Each row is a point on a landscape with many valleys, with its height.
A ball rolls from a point to whichever of its 2 nearest points has the largest drop for the distance, and stops where none of them is lower. Distance is the straight distance between rows; heights are no part of it.
z44: [ 19 -39 -22 -20 -16   3  11  52   3  12 -21  12  25  19 -30 -11  24 -27
  45  34  28 -40  13  -8]  (h 600)
z120: [-21 -47  -6  22   9 -37  16 -37  -9   5  -7  36 -19  21  41  26 -33 -11
 -71 -32  -7  28   0   4]  (h 461)
z569: [-13   9  32  14 -24 -41  51 -24 -19  66  17  21  26  -4  -1   1 -47  27
   8  14 -30   1 -54 -17]  (h 252)
z236: [ -5 -16  48   3 -70  -7  28 -26   9  -8  40  -3 -17 -15  24  18   9   2
 -17 -40  39   6  48  64]  (h 825)
z773: [ -7 -28 -22  13 -45 -31  11 -15  -8 -13   4  12 -12  29  63  42  12  -1
 -48  -1  22   0  51  14]  (h 476)
z757: [ 13  48  14   4   7  -5 -23  -4  22  19   5 -39 -21 -33 -39   3  44 -20
  27  37 -62 -46   1  16]  (h 218)
z597: [  0   0 -41  30  24  12  13   4   6  29 -23  40  16   0   9  -2  -4  -5
   7  15 -28 -26 -17 -49]  (h 313)
z128: [-21 -25 -17 -39  15 -27  16  11 -36  41  -5 -17  54  -5 -10   7 -14  19
 -11  51 -36  18  -3 -24]  (h 77)
z527: [ 30  22 -15 -19 -14  46 -28   6  -3 -35  -6  40   5  21  16 -23  23   8
  37   2  80   0   2 -17]  (h 662)
z54: [  5  27 -35 -51 -11 -28 -34 -17 -19 -20  -4  37 -16  21  28  18  10  56
  -6   0  41  55  -6   2]  (h 648)
z406: [-14  15  46  -5 -32 -20  32 -17 -44  34  11  18  31  -8 -35 -34 -51  49
  44  27   3  17 -22 -15]  (h 140)
z360: [-21 -28   4  52  46 -33   1   6  41  15  20 -35   2  -5  21   8 -37   5
 -11 -47 -55 -52 -40 -22]  (h 804)
z895: [  0 -13  50  17  20 -10 -28 -13  36  13  47 -26   8 -28  29  28  11 -20
  -2 -39 -41 -20 -56  22]  (h 693)
z985: [-34 -11  -9  37  -8   1   0  15 -22 -57  -8 -46  -2  20   4 -12   5   7
   7  28  -5 -32  86 -20]  (h 206)
z876: [  8   8 -63  11 -23  -3  19  21   0  34 -28  -8  25  -2 -18  19  49   1
   4  60 -40 -49  34 -17]  (h 338)
z247: [-16  91 -24  -3  26  11 -18  -2   0  27 -17  -8  -2   2   3   3  61   3
  -7  38 -61  -1  32 -29]  (h 860)
z916: [ 37 -34 -15 -32  16  36 -40  16  34 -35  39 -42 -27 -39 -24 -12 -20  -2
  28 -48  41   4 -23  40]  (h 351)
z837: [-23   5 -34  34  33 -27  30  20  -4   8 -27  12 -37  34  -9 -18  -8 -13
  10  24 -26 -33  51 -35]  (h 879)
z913: [  2  -5 -49 -34 -30 -30   1 -10 -31  20  -2  46  34  18  45  34   5  53
 -20  19  28  39   3 -25]  (h 674)
z216: [  8 -46 -39 -48  30  19 -10  24 -15  38 -42  24  47  13 -23   2  20 -43
 -15  34  12  23  13 -16]  (h 312)
z448: [-18  44  31  18  33 -24  -7 -47   2  -3 -14  40 -50  23  39  37   9 -18
 -57 -24 -37  30 -32  11]  (h 806)
z125: [  0 -24  23  10 -51   6  24  20  60 -11  15  -8  24   4  38 -19   2  24
  21 -75  93 -11  28  36]  (h 784)
z736: [ -8   1  37  -2  28 -21 -37  17  18 -14  10 -22 -30  16  -2 -10 -11 -24
  25 -22  10 -15 -16  11]  (h 283)
z276: [-28 -34 -20  26 -36   9  33  -3 -35  -3 -20   1  39  -2  -3  13  11   5
 -29  41 -15   6  52 -12]  (h 291)
z191: [ 78   5 -31 -46 -34   5   5  25  10 -14   5  10 -33 -18 -32 -31   4  -1
  42   4  61 -28   0  38]  (h 910)
z903: [-26 -28  13  -1  27  13 -21  26 -19 -31 -16  13  17  41   4 -28 -37  -4
  29 -15  57  23  25 -37]  (h 240)
z20: [-13  32  21  18   7  93 -29 -19 -29 -44  -3  20  39 -13  11 -22  19  -4
   9  10  23  33   6 -41]  (h 326)
z899: [ 10  46  57  -1  11  -9 -19  -4   1  37  -5  38 -13  15 -32 -43 -10  -8
  79   6  16 -12 -47 -11]  (h 801)
z104: [-13 -48   3  75 -19  10  23   4  29 -15  -1 -19   9   9  14 -12 -33  -9
 -18 -46  26 -20  16   2]  (h 216)
z82: [-25 -51  22 -12   6 -65  -4  11  28  15  52 -34  25  -1  40  14 -41  43
   6 -56   7   5 -34  10]  (h 812)
z238: [-25  47  10  24  51  25  -7 -30 -11 -12 -13  -4 -41 -16 -35 -30 -35 -10
   3  -5 -37  31 -21 -15]  (h 474)
z182: [  4  55  55  69 -37   2  -3 -32  19 -37   9 -22 -57  16  27  -4 -16  -4
  -7 -47  27 -26  19  14]  (h 271)
z140: [ 18 -51 -30 -16  -1 -16  19   3  -2  48   7  29  30 -15 -10   3 -27  12
  12  -3   8   9 -48 -13]  (h 852)
z8: [ -2   0  23  17 -41 -10  12 -18  26 -26  28  -1 -21  19  68   7  -4   8
 -26 -72  75  13  37  37]  (h 802)
z656: [  1  51  -8 -57   2  12 -35  -8 -39  26 -46  12   8  16 -46 -26  16 -11
   4  40  10  54  17   6]  (h 561)
z904: [  3 -67   8  -1 -16  45  20  52  16 -14 -23  24  41  25  -5  -8  50 -69
   3   8  33 -25  12   1]  (h 587)
z747: [-26   6 -15  34 -11 -67   2  -8 -14 -31   0 -46 -46  14  -8  -1 -44  43
   1   2 -34 -25  38  -2]  (h 280)
z881: [-20  -2 -27 -29  -8 -55   9 -26 -33  33 -10  23  21   9  31  41  -3  33
 -55  22 -30  47 -16  -6]  (h 694)
z610: [-23   1  -2  -6  42  26  18  19 -14  29  -9  49  84  17  61   0  30  -2
 -16  31 -18  -7   4 -70]  (h 310)
z211: [-23   6   2   2  16  -4 -21 -15 -33 -30   2 -28  -8 -16 -31 -22 -45  32
  16  12 -10  28   4 -19]  (h 413)
z991: [-26  45 -43  23  65  -6  -7  -7   0 -12 -12 -14 -20 -18  -6   9 -15  43
 -11   3 -83   7 -36 -37]  (h 220)
z22: [ -3 -60 -12  42 -14   8  29 -18  25  25  38 -12  41 -39  31  18 -30  31
 -28 -45 -18 -16 -47  -2]  (h 768)
z307: [ 23   4  51 -38 -11 -30 -17 -11   4 -25  30 -24 -65 -14 -30 -25 -34  -9
  20 -32  39  16   8  70]  (h 845)
z944: [ 21  18 -12 -18  -7 -16   4 -45  -2  65   1  23   1 -34 -12  31   7   0
 -32  13 -47  38 -66  14]  (h 748)
z436: [-18 -23  29 -43  33 -26   5   0   0  21  45 -20  38 -23  21  21 -43  38
 -14   0 -33  20 -84 -14]  (h 451)
z990: [-36 -59  33  13  35 -38  -3  -4   5   2  19 -14  18  13  42  22 -24 -16
 -47 -26 -35  -2  -5  -1]  (h 506)
z860: [ 11 -21  23  41 -21  79  45  -5  12  23 -18  50  24 -20 -49 -42 -23 -32
  16 -28  20  15 -55  -3]  (h 878)
z167: [ -1  44 -28   9  52  53   2  -7 -11   1 -37  -3 -37 -11 -53 -36  -3 -39
   1  25 -24  21  17 -15]  (h 505)
z551: [ -6 -19  25  -9 -12  56 -16  24   3 -25   4   1  51  -1  -8 -16  46 -21
  31  16  28  -7  13  -7]  (h 574)
z818: [ 42  32  22  -3 -36 -29   7 -11   1  10  -7  18 -57   9 -43 -48 -37  19
  52  -5  41 -25 -10  24]  (h 699)
z459: [ 42  55  15 -14 -21 -25 -31  -9   8 -56  21 -19 -63   9  33  12  19   5
  -3 -18  30 -20  14  36]  (h 57)
z30: [  3 -15   7 -42  65  -5 -25   7   1  34 -12 -29  -7 -26 -65   4 -20 -46
  -2  11 -50  30 -36  12]  (h 475)
z738: [ -9 -30  26  -4 -41 -34   7  -3 -15 -10  25 -33  -2  -7 -30 -13 -14  24
  18  19   5 -12  44  36]  (h 696)
z184: [ 12  -6 -35  21  26  62 -14  17   7 -10 -19  47  29   5  -6 -43 -21  14
  44 -14  45  -6 -38 -62]  (h 890)
z587: [ 37   4  14  -5 -55  33   3 -19  15   6  24  13   0 -33   2  29  53 -12
  -6  -1  18   0  -7  42]  (h 621)
z971: [ -3  26  -2  -2 -20  26 -32 -22 -39 -61  -7 -26  -9 -14 -19 -25 -10  46
   1  26  16  27  53  -8]  (h 363)
z562: [ 43  -1 -57 -38  26  30 -54   6  29 -55  14 -22 -41 -28  -2  12   0  11
   2 -38  23  15 -49  19]  (h 421)
z349: [  6  33   3  27 -30 -14   7  -1 -12 -34  -9 -19 -40  23  39  37  45 -32
 -31  23  -9 -41  68  13]  (h 862)
z246: [-18  53 -31  16  29 -10  15  17  -3  16 -16 -25 -28   4 -29 -16  39 -15
   7  47 -64 -32  64 -18]  (h 866)
z403: [-10 -26  41 -21   9 -24 -14   5  -6  -8  -4   6 -12  38  29  14  20 -66
 -14   6  26  12  33  29]  (h 460)
z418: [-22 -32  38 -21  -9 -15   6 -28  -6  12  71 -34  42 -39  52  35 -22  39
 -32 -20 -26  32 -40  10]  (h 488)
z84: [-12 -22  -5   3  23   7 -26   4   6   3   9 -32  23 -20  23  29  38 -26
 -25  18 -47 -12  11  -2]  (h 224)
z89: [ 19  53  64 -27 -18  17 -24 -44 -27  -9 -10   4 -42  -4 -37 -20  13 -35
   0  19  18  42  16  40]  (h 656)
z629: [ 27   2 -22 -12 -38  22   5 -16   5  -2  12  48 -17   8  36   4   7  17
   5 -25  67  16   0   8]  (h 675)
z867: [  5 -50  36 -20 -34  -7  24  11  -6  17  -2  24   0  25 -11  -8   3 -52
   2   0  51  12  24  44]  (h 514)
z114: [ -1  22 -42 -29  23 -40  -3   3 -13  21 -34  33 -12  22 -29  -6 -30  35
  29  22 -12  19 -42 -24]  (h 148)
z735: [-18  10   5 -45  81 -33 -24  41  21  34  -7 -29   1   8 -12  16  50 -42
   0  24 -66 -14  10   2]  (h 434)
z449: [  2 -59  35  21 -22  16  47  18  12  41 -12  15   7  -7 -69 -31 -42 -48
  20 -18  19   5 -30  26]  (h 897)
z249: [ 11   3  65  12 -22   1   5 -10  18  36  20  26  16   4 -11 -32 -17   4
  46 -34  48   8 -45  14]  (h 746)
z563: [ 26  78 -27   5   8 -16 -29 -10   8 -63  -4 -28 -73  10  33  37  29  11
 -21  -3 -21 -28   9  11]  (h 117)
z704: [  6  20 -15  13  10  71  12   4  -1  32 -28  73  65  -1  34   6  57 -18
   2  28  -2  -8 -12 -61]  (h 315)
z531: [ -5 -42 -19 -10  28 -48  -2  60  19  20 -14  -4  -3  37   2   6  -6 -22
  37  12   2 -51  15 -21]  (h 553)
z891: [ -3  -4   1 -25  67 -26  -8  38  20  34 -22  22 -12  33 -10  -1  16 -53
  23  16 -23 -17  -1 -17]  (h 493)
z706: [-18  48  12  28  17  16   7 -61 -24  16 -13  37 -12 -21  15  24 -17   9
 -55  -6 -46  59 -42 -16]  (h 790)
z650: [ -7 -21 -16 -11  27   6 -41  19   1 -25   5   6  25  21  34   6   8   8
  12  -4  23   2  -8 -33]  (h 186)
z200: [ 10 -33  -7  15 -70   0  45   0  -6  28  -4  69  29  27  42  32  30  -1
 -19   0  37  -6  17  -3]  (h 116)
z435: [-42  55  29  42   3 -18   3 -29 -25 -25 -11  21 -32  42  44   4  -1   8
 -10   1  -8   6  55 -29]  (h 202)
z325: [ -6  29   6  40 -14  58 -12 -12 -16 -64 -10  -2 -12   8  10 -35  -7   8
  13  -4  35  -5  34 -24]  (h 340)
z293: [-12  31  21 -23  41  37   5  -1 -27  49 -35  22  11  -5 -65 -40   9 -42
  24  41 -12  39   0 -17]  (h 531)
z575: [-37 -62  34  -3 -60   3  48  20 -33  -8  29 -20  80 -15 -18  -9  -3  26
  -4  21   0  19  28   4]  (h 547)
z964: [ -3 -31  74   4 -37  42  11  13  38   4  24  18  50 -11 -10 -36   9 -13
  37 -57  66   7 -22  35]  (h 709)
z526: [-25  -6 -59 -27  90 -16 -16  33   2   3 -39 -35 -29   3 -36  11  -6 -16
 -40  10 -69  24  15  -3]  (h 314)
z405: [ 17  -7  -4 -11 -19 -14 -28   1  36 -17  34   3 -15   6  39   2   1  29
  25 -52  50  -6 -18  18]  (h 706)
z454: [ 10  77  21 -26  37 -14 -27  -8  10  15 -17  46 -29  29  -1  -5  31  -9
  40  11  -7   5 -45 -11]  (h 843)
z802: [ 28  19  54   0 -33 -24 -16   6  21  13  24 -28 -17  -6 -15  13  52 -27
  40  25 -20 -60   4  41]  (h 371)
z819: [-18  28  60  45  29  -8   8  -8  31  37   9  37  10  20  42  -7  10 -29
  13 -28 -26 -38 -27 -31]  (h 591)
z941: [-16  -8   1  60 -80 -16  66  -8 -19  20 -11  46  13  27  11  14  -9  25
  -8   4  12 -21  30 -21]  (h 146)
z528: [-16   4 -13 -45  87   5 -22  11   0  44 -23  -4   5   0 -24   5  21 -50
 -43   9 -61  34  -3  -1]  (h 380)
z298: [ 16 -35 -39 -49   8 -40 -20  17  16  26  40  -5  19 -24  -1  22  -4  46
  23 -11   0  10 -52  10]  (h 789)
z446: [ 34  -8 -51 -18 -53  39 -10 -25   7   9  23  -6  27 -57  18  53  53  21
 -38   8  -4  19  -2  26]  (h 603)
z539: [-23  -8  26 -46  53 -12   1  34 -21  24   3  11  53  28   7 -17 -27   9
  35  30   0  17 -34 -56]  (h 223)
z115: [-26  20  49  41  25 -47  -6  17  29  18  18 -22 -14  23   5 -13  -7 -17
  41 -17 -32 -56 -13  -5]  (h 479)
z812: [  9 -46 -12  18 -81 -20  36  21  23  24  21  15  32   2  30  43  41  10
  -2  -2  15 -40  22  18]  (h 165)
z718: [ 26  12 -61 -13   3   0  -8  -5 -11  17 -22 -14 -13 -30 -62  -8 -20  28
  19  29 -24   3 -25  -5]  (h 362)
z986: [-25 -48  40  12 -47   4  15  14   0 -35  19 -24  26   5 -18 -38 -20  23
  22 -32  44  -1  50  24]  (h 638)
z397: [ 47 -26 -17 -27 -70  44  25  22  23 -12  10  12  15 -41 -49 -18  29  18
  34   2  33 -23   0  39]  (h 928)
z223: [-33 -48  53   3   9 -11   5  -5  -1   3  51 -10  68   6  88  27 -10  20
 -38 -26 -11  -2 -21 -19]  (h 508)
z700: [ -6  30  -5  46 -38  13  15  12 -13 -30 -14 -15  -2   3 -21 -18  16  33
  31  39 -19 -62  64 -30]  (h 245)
z501: [ 24   3 -70 -34 -30 -20  -5 -30 -11  62 -18   7   9 -14   2  51  27  13
 -60  21 -35  35 -20  22]  (h 718)
z299: [-39 -72  50  10 -21 -15  32  24  -2  11  39 -25  78  10  31   2 -21  14
  -6 -20  10 -13   2   2]  (h 526)
z221: [ 61  -7 -28  17 -40 -18  47  45  18 -21  -1 -22 -27  11  20  15  31 -57
  -8  -6  18 -89  20  37]  (h 400)
z618: [ 24  53  47   6 -54 -37  -2 -43   8  -1  24  10 -65 -10 -14 -11 -30  56
  22 -33  18  -3  -2  37]  (h 560)
z992: [ 63  12 -19 -58   6 -19  -9  17   6 -48  16 -19 -67  -9 -13 -20 -19 -17
  19 -35  56  -2  -2  52]  (h 886)
z372: [-11 -35   9  26  26 -34  27  -6  22  39  23  11  41  -4  47  18 -49  26
 -32 -31 -43 -33 -65 -33]  (h 780)
z83: [ 11 -40  20  12 -15  40  35   0   2  45  10  35  59 -33 -19 -10 -14  -3
  10  -9   7  10 -69  -9]  (h 871)
z698: [  0  11  52  16 -64   4  10 -22 -12 -27  13 -18 -13  -4   5  24  40 -13
 -24  13   4 -13  59  44]  (h 849)
z712: [ 18   6  -9  57  -7  67  28  18  27   8 -37  48   5  14 -24 -50 -26 -28
  38 -26  44 -29 -31 -32]  (h 884)
z552: [  9 -75 -40  38 -10  21  16  22  42 -35  12 -50  -2 -17  -9 -19 -55  15
   3 -66  42 -23   3  16]  (h 119)
z642: [-12 -32  36  58 -17  38  27  44  37 -13   3 -34  29 -14 -25 -17  26 -45
  22 -11 -25 -61  -3   6]  (h 352)
z951: [-22 -51   2 -40  12 -54  20  35 -23  44   3  24  59  32  25  11 -19  11
   5  29   4  -4  -3 -33]  (h 161)
z590: [ 26 -58 -72 -11  15  23 -22  30  17 -54   9 -44 -20 -18 -24 -10 -47  18
  17 -29  38  -8   3  -1]  (h 236)
z497: [ 36  47  -6 -58  -3   1 -19  -5 -35 -17 -40  27 -33  31 -22 -34   9 -25
   7  39  61  32  32  17]  (h 585)
z456: [ 13  22 -84  22   8   6  25   1  14  28 -41  14 -19   4  18  32  44 -21
 -39  34 -43 -36  26 -25]  (h 353)
z174: [-32  18 -38 -18  39 -22 -28   4 -18 -33 -27 -14 -11  26  19  16  18   8
 -34  21 -26  23  35 -18]  (h 257)
z850: [-39 -12   3  24  -8  16  29   8 -28  12 -23  44  59  29  46  19  43  -7
 -25  39  -7  -3  57 -47]  (h 304)
z979: [ 41  64 -33 -51  16  -6 -48  -5  -4 -24 -26 -12 -49  -4 -40  -8  14   9
   5  19   1  18 -23  22]  (h 594)
z7: [-28 -52  38 -17  49  20 -11  29  -2  12  18 -20  72 -12  24   6  10 -27
  -8  14 -32 -12  -9 -30]  (h 185)
z73: [-22  49  65  71 -28 -18   7 -25   5  -3  -1  23 -12  46  45  -7 -17  18
  12 -33  29 -14  18 -27]  (h 125)
z415: [-12 -38  15   3  -7 -16 -12  11  57  -7  41 -34  15  -8  39 -14 -30  45
  25 -85  62   4  -1  26]  (h 751)
z139: [ 31  19  19 -22 -16  50 -21 -17  -8 -14  -9   3 -10 -10  -5   7  48 -56
 -18  16  19  21  12  39]  (h 637)
z422: [  9  61 -14 -73  12 -34 -67   4 -17 -37 -19   8 -25  30  -7   0  24  49
  16  21  27  36  -7  19]  (h 620)
z367: [-18   8  14  26  25   9  -2 -12   2  -7   0 -55 -28 -34 -45  -7  -2 -30
  -2  24 -59  -6  20  15]  (h 112)
z220: [ 48  51 -22 -33   0  44 -49 -34   6   0  -1 -16 -20 -54 -48  -3  22  -3
   0  12 -10  28 -45  30]  (h 571)
z505: [ 16  15  10 -43 -16 -18 -25   0 -21  -2 -11  34  -3  23 -19 -32  -2  30
  46  21  57  21  11  -1]  (h 626)
z414: [  6  19 -27   8  62  -8  14  15   9 -31 -22  -8 -67  28  36   9  20 -85
 -48  -5 -18 -26  42   4]  (h 376)
z102: [  9 -90 -32 -53  10 -32  -2  15  16  21  32 -16  -1 -27 -19  29 -34   5
  -4 -28  10  33 -21  42]  (h 645)
z488: [ 12  60  -4  44 -50   0  36 -30  -9  14 -24   8 -31  -3   1  39  38  -5
 -24  31 -33 -35  41  -7]  (h 869)
z72: [ 54  27 -39   6 -40 -28  30  26  -2 -11 -23  -5 -33  15 -14  -4  23 -11
  13  40  13 -71  38  11]  (h 354)
z487: [-23 -50   4 -36  45  40  -2  27 -38  11 -23  11  60   1 -33 -23 -28 -23
   4  28  18  53   8 -40]  (h 344)
z439: [-18  35 -42 -15  56 -36  30  16   0  50 -25  28   6  12  -2  -6   3  24
   8  32 -56  -6 -20 -48]  (h 327)
z295: [-24  74 -15   2  -6  -4 -28 -28 -34 -38 -25  -9 -27  24  28  16  30  26
 -33  29 -13  22  67 -23]  (h 234)
z346: [-15 -30  40   0 -48  52  25   6 -18 -17  19   9  73 -23 -23 -26   7  25
  24  -1  37  27  -1  -5]  (h 562)
z953: [-23 -20   0 -48  51  21 -24  23 -19  22   7 -54  67 -28 -10   2   9  -1
 -19  43 -45  24  -7 -24]  (h 147)
z14: [  4  16 -82  -7  64  -6  -3  27  17 -12 -33  -6 -30  23  28  26  45 -44
 -44  18 -38 -33  34 -16]  (h 361)
z805: [-33   7  44  54 -53 -21  29  -4 -26  -6  -3  13  27  40  26 -19 -23  45
  14  -7  33  -9  51 -29]  (h 187)
z455: [ -9 -41  19   2 -48 -34  32   7  -8  -9  -8   7 -12  42   6 -29 -34  -3
   5 -23  76   5  59  35]  (h 581)
z382: [ 33 -15 -20   8 -42 -41  30  10  20  -9   8   3 -42  31  57  39  19 -37
 -30 -22  33 -43  20  40]  (h 445)
z522: [ 16  11 -12  14 -32  52 -17 -46   7 -24  39  -5 -14 -59   5  13 -15  49
 -12 -39  11  32 -25  15]  (h 292)
z693: [-22 -25  24   8  41  51  -5   1 -32  -7 -18  16  22  -2 -35 -48 -56 -21
  18 -10  28  45  -9 -29]  (h 300)
z852: [  6 -63 -47 -34  23 -20 -12   1  -3 -19  -3 -18 -34  -2 -11  23 -36 -14
 -37 -20  16  40   2  26]  (h 498)
z310: [ -1  23 -59  46   2 -24  13  11  16 -21 -21   8 -40  37  34   9  -1   8
   8   1  -6 -54  24 -33]  (h 889)
z85: [ 15 -19 -51  20 -14  58   5 -16  -7  -2 -14  29  16 -23  -7  -3  -5   7
  -8   7  10  17 -19 -18]  (h 287)
z266: [-13 -33 -45 -55  31 -24 -30  28 -17  -1 -36   4  16  47  22  17  21 -30
 -37  33  14  21  43 -12]  (h 281)
z316: [ -8  39  70  10 -35 -53   3 -33 -19  23  23  -2 -15  -5 -21 -17 -29  47
  40  10 -18   1  -6  12]  (h 360)
z676: [ -1  64 -44   5  41 -16 -17  -8   8 -20 -29 -12 -58   3  -6  25  18  11
 -24  10 -58   2 -19  10]  (h 164)
z919: [ -2  69   5 -11 -35  -2 -29 -19 -32  -4 -15   2  12  -1  11  17  42  43
   6  47  -7   1  41 -23]  (h 254)
z699: [ 11   3  -8  24 -66 -20  40  15  -6  25 -11   8  12   0 -28   6  21  14
  31  46 -18 -56  24  -4]  (h 299)
z337: [ -3  27  47  50  -7 -28  -1 -27  22  22  24   2 -10   0  48  37  10   4
  -8 -25 -39 -31 -33 -11]  (h 633)
z428: [ 22 -57  -4  -2 -71  27  54  28  10  22  -7  36  29 -10 -63 -23   8 -21
  20   1  25  -6 -19  21]  (h 917)
z715: [ 11  29  -2  44 -21   4  -4 -44  10 -23  12  -9 -56 -13  11   9 -31  18
 -15 -39  -1   4 -18  11]  (h 342)
z173: [-43 -11 -28  15  12 -21  21  20 -33   0 -15 -37  31   9 -18 -12  -4  24
   5  58 -42 -15  67 -35]  (h 255)
z26: [ 29 -25 -80 -20   5 -12  -7   1  -3 -27 -10 -33 -51 -24 -49  -4 -51  25
  -6   0   7  14  -6  21]  (h 375)
z950: [-10   6 -22   3  70  -4  41  14  11  59   3  25  26 -14  -4 -13 -45  22
  12  11 -68 -25 -72 -66]  (h 381)
z896: [ 34  18 -37 -47 -21  44 -55 -24   2 -21  19 -35  10 -56 -19  15  37  33
  -7  13   5  29  -2  33]  (h 588)
z341: [ 17 -39  27  -3 -33   1  12 -13   8   2  32 -35 -10 -50 -62 -20 -28   6
  21 -14   1   4  -8  55]  (h 755)
z853: [ 14   9 -39 -12  40  52 -57  -9  13 -64   0 -39 -28 -30   9  15  13 -22
 -27 -12 -14  13 -18   4]  (h 448)
z96: [ 21  29  35  -8 -13  -3   0 -13 -17   2 -17   3 -43  -3 -65 -40 -15 -23
  29  29   8  -3   9  23]  (h 695)
z60: [-12  -6 -14  30  -7 -28   6 -31  -9 -42  -1 -15 -62  18  25  12 -39  -9
 -46 -28   6  17  23  25]  (h 406)
z322: [-20  41  32 -46  65  -3   0   4 -16  25   2  27  37   9  23  -4  -9  29
   5  17 -34  32 -76 -46]  (h 266)
z799: [-15  66   8  22  28  90   3 -12 -17  15  -8  38  43 -22  17 -19  39   5
   9  26 -24  15 -11 -69]  (h 320)
z931: [  1 114  -6   3  43  28 -28 -12   1  11 -18  21 -21   1 -12 -17  40  18
  31  18 -36   6 -12 -39]  (h 856)
z138: [  9 -45  16  18   0  13  -5   0  38  23  50 -35  21 -46  -7   6 -20   8
  12 -44 -11 -17 -63  21]  (h 745)
z824: [ -9   8  27 -10  58  -3  -9  30   2 -29 -18  -7 -49  42   8 -16  12 -92
  -4  -1  12 -16  39  11]  (h 412)
z821: [  7   1   0 -18  33  40 -35 -14  -2  18   9 -15  18 -45 -35  -2   3 -16
   8  11 -28  29 -51   3]  (h 548)
z229: [  0 -36  25  59 -68  -2  42  29  46   8  15  -2  31   9   1  12  26  -6
   9 -28   2 -64   0  20]  (h 256)
z595: [-30  -2 -38  -1  34 -16  -2  -2 -23  -7 -27 -58 -31  -8 -52  -5 -14 -20
 -34  36 -52  18  57  10]  (h 219)
z923: [ -2  23 -10 -20  41 -18 -32 -16   1 -34 -23  14 -49  29  43  41  22 -39
 -58 -16 -12  32  -7  30]  (h 821)
z35: [ -9  10  10 -52  51 -32  -9  -8 -17  26   0  22  14  -6  -7  16 -27  36
 -11  -6 -33  51 -97   3]  (h 358)
z532: [-14  22  -2  40  -3 -12  11 -10 -17 -56 -11 -49 -60   2 -15 -16 -25  -5
 -13  17 -26 -28  71   8]  (h 139)
z688: [ -2   2  -3  20 -35   3  50 -45 -30  44  21   0  30 -48 -21   8 -47  54
 -12  18 -37  31 -44 -11]  (h 311)
z143: [ 20   7 -19 -28  11 -14 -36  19   2 -43  -4 -19 -23  20  14   4  17 -13
  11  13  28 -18  16   9]  (h 136)
z641: [  2 -26 -27  44 -34  51  16 -19   1 -39  14  -7   1 -27   5   0 -15  14
 -23 -31  28  14  17  11]  (h 265)
z135: [  1 -17   2 -11  30  14   8 -51 -15  33 -12  32  -4 -26 -13  15 -24 -30
 -58 -12 -31  67 -52  12]  (h 775)
z494: [ -7  -9  20   2  42 -30 -52  18  49 -31  27 -10  -2  31  62   9  -4  25
   8 -74  31  -2 -53   5]  (h 747)
z131: [ 28 -25  58 -29 -12  26  -8  -7  10  -3  22 -13 -25 -24 -48 -32 -10 -48
  20 -25  44  23 -14  65]  (h 799)
z894: [-13 -81  33  -5 -13  24  10  31  12  -3  19  -4  46   3 -13 -22 -16 -10
  16 -43  66  19   8  21]  (h 677)
z949: [-32 -12  -2  39  56 -19 -32  10  32 -41   7 -28 -24  19  41  10 -26   9
 -14 -57 -23 -23 -22 -12]  (h 776)
z474: [-12  26  10  21 -29  19 -14 -25 -17 -13  12 -32  21 -27  14  35  38  21
 -15  25 -35  -4  26 -17]  (h 251)

Where does a ball stop that starts at each point below?
z837 => z986
z349 => z532
z949 => z532
z238 => z532

Call two points neighbours if one is among the 2 nearest of the other. Go from one point of each pair to the other, from neighbour to neighbour, staying as low as possible. Name the highest point that can't be avoided.
z295 and z406 => z818
z295 and z552 => z715
z73 and z200 => z805
z128 and z295 => z919
z641 and z114 => z439
